The views of a scene show one set of named points, each view turned or mirrored, shifted and resized as a whole, with a little noise and some points left out.
(in the rows, 128 means zero)

Scene 1
View 1
K377: [ 82 102 129  98  72 160 131  93 137 104 117 124 113 151 140 130 171 135
  83 114]
K244: [ 78 128 130 103  61 155 132  84 148 114 113 115 142 147 143 142 167 136
  90 113]
K90: [115 197 120 124  77 140 176  57 148 134 120  94 225 122 140 188 118 165
 132 113]
K287: [125 206  98 147  73 145 213  47 124 144 133 100 241 115 131 190  96 185
 127 120]
K610: [ 90 110 116 116  70 163 155  87 121 110 126 128 125 148 135 131 157 150
  78 118]
K142: [141 127 154  66 136 142 124  92 161  91 119 104 140 135 146 173 150 147
 152  93]
K632: [109 151 134 164  54 151 158  93 116 129 136 103 168 129 152 150 146 165
  87 119]
K263: [ 91 143 122 145  52 155 159  86 123 126 128 113 161 136 144 144 149 156
  81 120]
K946: [140 121 124  89 126 153 165  81 128  97 132 121 139 135 131 160 132 163
 129 104]
K995: [145 150 179 163  84 134 120 120 135 120 137  82 162 117 172 167 158 163
 118 103]
K823: [ 99 145 117  63 101 150 154  61 161 106 110 116 167 142 129 169 139 143
 131 107]
K60: [148 131 150 125 111 145 146 102 127 106 136 103 146 127 150 163 143 166
 125 102]
View 2
K60: [120  85 182 106 123 138 150 164 136 115 133 170  85  97  94 121 110 141
 163 102]
K823: [142  65 136 151 123 150 123 166 105  97 159 126  82 135 137 137 133 157
 174 121]
K142: [136  82 177 128 102 144 159 172 119  66 152 133  54 117 119 141  99 151
 169  85]
K995: [106  92 203  96 124 128 133 131 173 102 120 203  96 109  93 127 126 114
 146  96]
K632: [110  87 162 113 144 141 111 143 157 154 120 193 123 107 104 112 158 126
 157 136]
K90: [125  24 131 119 155 123  81 112 105 110 150 177 123 148  98 137 130 139
 151 133]
K263: [116  93 149 128 142 151 109 151 155 164 124 180 124 111 120 112 174 132
 164 146]
K244: [128 110 156 151 116 162 124 168 156 126 132 147  95 122 151 125 176 134
 172 131]
K946: [132  73 156 121 125 146 151 179 104 118 149 141  81 103 103 121 105 163
 175 110]
K610: [124 116 153 141 124 166 140 188 149 161 129 149 100  98 134 108 169 148
 177 138]
View 3
K377: [139 110  77 147 162 170 135 118 155 119  97 193 142 119  99 116 115 146
 193 147]
K244: [143 107 110 144 159 180 144 111 147 128 102 181 148 123 114 111 115 140
 165 151]
K995: [151 144 163 151 146 147 173 111 146 146 182 191  99  63 148 138  88 180
 147 146]
K60: [147 142 141 146 127 136 150 112 165 158 182 167 118  84 108 153  83 143
 182 144]
K823: [137 111 145 125 123 163 120 105 156 167 132 133 158 145  91 130 102  97
 173 152]
K90: [161 122 211 161 112 189 181  83 159 173 172 130 160 111 117 131  93  86
 117 159]
K142: [127 132 138 103 124 116 102 126 150 176 165 144 115 123 104 152  86 140
 197 145]
K263: [164 117 126 185 150 201 191  92 166 121 126 189 157  90 112 117 109 125
 147 152]
K946: [143 135 117 143 115 140 134 110 179 160 165 152 140 107  76 157  87 112
 207 143]
K287: [176 128 218 192  97 208 214  66 183 172 190 124 179  93 100 140  88  58
 113 158]
View 4
K377: [163  96 143 122 217 126  79 136 130 161 222 127 136 115 113 128 102 131
 150  76]
K946: [144 165 119  77 173 113 118 131  56  90 174 120 124 147 147 117 102  95
 145  74]
K287: [150 175 166 160 134  30 119  81  82  69   9 138 117 128 232 103 128  98
 201  25]
K60: [116 139 102  83 152  93 116 130  93 108 156 135 174 151 150 113 108  89
 143  92]
K823: [168 138 169 114 204  99 123 106  73 122 148  87  86 175 145 129 120  84
 165  82]
K632: [132 116 127 145 156  72  84 118 144 128 118 161 182 101 172 107 112 125
 171  54]
K263: [152 110 145 160 176  82  74 117 144 137 135 154 158  90 166 113 109 137
 176  43]
K995: [ 89 102  93 104 134  68 112 121 144 136 124 149 224 157 155 108 122  80
 149 107]
K610: [164 119 138 129 199 119  74 134 120 139 196 141 137  93 136 120  98 140
 155  54]

In a view up to two points have been moved. Name them for each view, in the order of its rows, or write none.
view 1 => K263
view 2 => K946
view 3 => K60
view 4 => none

Scene 2
View 1
K905: [119 120 129 127 101 113 138  97  91 109 136 158 162 117 156 100  88 130
 105 120]
K602: [129  92 177 138 187 168 127 129  83 136 116 114 103 139 145 133 108 122
 140 109]
K836: [120 123 112 126 133 135 148 116 103 128 118 160 147 125 152 125 136 129
 136 126]
K251: [129 100 131 122 152 140 134 117 102 115 111 152 140 131 146 128 120 126
 134 117]
K988: [125 159 128 131 133 157 138 104  88 147 116 132 121 128 175  99 150 123
 149 170]
K196: [122  96 143 132 145 134 140 119  94 121 126 146 139 127 142 130 101 129
 121 100]
K605: [127 115 161 131 130 136 124  98  81 116 128 131 133 127 160  97  86 124
 116 129]
K271: [111 134  92 132 110 120 163 117 104 131 130 172 164 116 152 126 138 134
 126 117]
K139: [135 132 106 110 139 145 130 102 108 116  95 159 140 132 162 110 152 122
 152 163]
K314: [136 147  78 103 140 150 137 105 120 123  84 172 144 133 165 115 186 123
 168 179]
K226: [127 105 143 127 142 137 134 111  93 117 120 144 139 129 150 118 105 127
 125 119]
K856: [118 167 131 139 117 150 144 101  81 151 129 131 127 123 179  91 138 125
 138 164]
K391: [124 167 123 127 100 137 134  85  85 132 125 141 140 121 182  77 128 125
 130 177]
View 2
K836: [135 119  97 116 143 168 141  91 114 131 148  85 106 105 106 128 133 188
  92 142]
K988: [ 72 108 131 118 136 136 182  70 127 109 181  98 105 115 142 108 102 165
  86 117]
K139: [118 104 139 117 140 134 141  71 141 151 163  90 102 119 113 143 135 153
  80 118]
K605: [147 152 115 113 165 166 174 112 147 129 211 105 107  77 117  88  96 183
 129 180]
K226: [153 152 109 116 150 169 149 118 131 136 182  94 109  99 109 105 118 184
 116 170]
K271: [143  92  70 115 154 185 144  69 102 122 130  81 101  81  95 136 138 210
  85 140]
K905: [174 115  86 109 184 182 163  82 140 134 184  98 100  46  92 113 111 202
 116 177]
K314: [ 97  75 145 119 129 123 131  47 135 154 136  83  98 135 113 166 150 144
  55  87]
K196: [163 163  92 117 146 183 141 134 116 130 171  90 113 103 106 102 125 198
 120 180]
K391: [ 96  82 124 112 172 143 195  39 148 117 196 106  95  64 126 113  90 174
  92 128]
K602: [122 207 125 123 113 161 151 173 115 119 192  92 124 153 140  75 110 173
 129 175]
K856: [ 75  99 115 117 149 148 195  60 123  97 185 101 101  91 141 100  90 181
  91 127]
View 3
K856: [122 123 159 111 154 147 110 124 125  76 161 127 146 132 145  94  98 150
  91 161]
K271: [134 116 138 138 152 127 106 122 106 123 115 129 116 184 125  96 134 137
  67 144]
K836: [135 122 142 141 146 120 119 130 110 127 135 134 115 147 131 100 138 128
  90 141]
K602: [131 131 157 156 127 114 133 162 108 154 169 161 108  63 168 106 143 139
 109 144]
K226: [137 126 147 144 137 114 126 154 120 126 134 146 128 124 149 110 153 129
 103 153]
K251: [138 125 142 149 139 110 128 143 113 136 140 142 114 125 138 106 152 119
 104 141]
K391: [129 123 153 105 156 141 113 125 138  58 146 121 162 153 136 101 110 136
 103 166]
K196: [136 122 146 153 134 112 123 161 113 144 126 153 119 124 154 110 159 136
  92 151]
K905: [138 119 142 134 141 118 116 159 131 104 101 143 152 169 147 118 160 135
  90 168]
K605: [134 126 152 133 135 120 126 168 133 104 134 150 151 117 162 118 150 137
 110 170]
K314: [137 126 137 121 164 124 127  78 112  93 172  99 107 156  90  85 108  92
 117 119]
View 4
K314: [ 74 110 159 178 176 183 122 126  33 171 170 159 132 123 151 149  79  94
 138 110]
K602: [143 184 135 112 118 157 176 184 149 123  27 173  93 124  99 128 141 116
 217 123]
K139: [ 89 117 137 161 148 158 129 149  66 151 140 150 125 114 142 141 108  97
 148 119]
K905: [128 149  67 141  88  94 116 194 101  95 140 127 143 101 154 136 179 117
 123  87]
K836: [124 167 121 145 134 149 131 165  79 124 131 157 140 125 143 145 133 120
 141  82]
K988: [ 68 130 110 170 153 145 146 167  49 138 112 161  86 124 163 114 122  99
 204  86]
K226: [134 158 107 129 107 130 140 183 119 114  98 147 126 109 126 136 153 115
 156 110]
K251: [140 163 129 129 119 149 139 169 117 126 103 154 136 115 119 145 138 115
 146 114]
K391: [ 58 104  72 179 127 109 124 179  42 123 142 137  96 109 181 111 147  96
 176  85]
K856: [ 66 135  86 172 142 125 141 179  42 123 116 156  85 124 178 109 141 104
 204  67]
K196: [155 185 109 118 104 132 141 185 130 106  91 153 138 115 121 142 160 126
 151  97]
View 5
K196: [133 179  74  89 111  93  64 145  89  88 169  47  98 146 132 150  93 110
 113  81]
K836: [164 134 140  90  94 127  78 133  73 109 181  93 120 118 119 144 100 139
 111 127]
K314: [199  98 240  70  50 164 141 106  94 149 214 192  98  96  90 108  86 166
 140 176]
K988: [169 148 145  48  73 117 129 107 101 116 226 107 164  74  99 109 125 207
 203 142]
K391: [149 122 134  51  83 148 123  92  85  63 170 134 182  42 102 127 183 188
 205 122]
K226: [132 173  87  74 101 104  88 133  98  83 168  76  99 130 123 142 108 116
 137  84]
K251: [147 168 113  83  94 107  90 138  98 105 180  88  81 146 121 137  81 112
 121  98]
K856: [162 139 125  52  84 120 113 105  87  93 209  91 195  56 104 121 155 213
 203 134]
K905: [122 132  84  90 115 139  68 122  66  37 113  94 136  95 129 168 167 109
 123  78]
K605: [113 184  57  60 105 101 101 122 106  53 155  72 121 107 122 139 142 128
 180  61]
K271: [175  99 151 112 104 148  47 132  41  99 161  92 149 101 122 162 124 141
  75 141]
K602: [134 238  51  54  97  43 103 149 135 127 235  17  82 167 122 111  50 142
 174  77]
K139: [168 129 179  65  66 143 132 112 103 119 193 157  95 102 100 117 100 147
 153 135]

In a view up to two points have been moved. Name them for each view, in the order of its rows, or write none.
view 1 => none
view 2 => none
view 3 => K836, K602
view 4 => none
view 5 => none
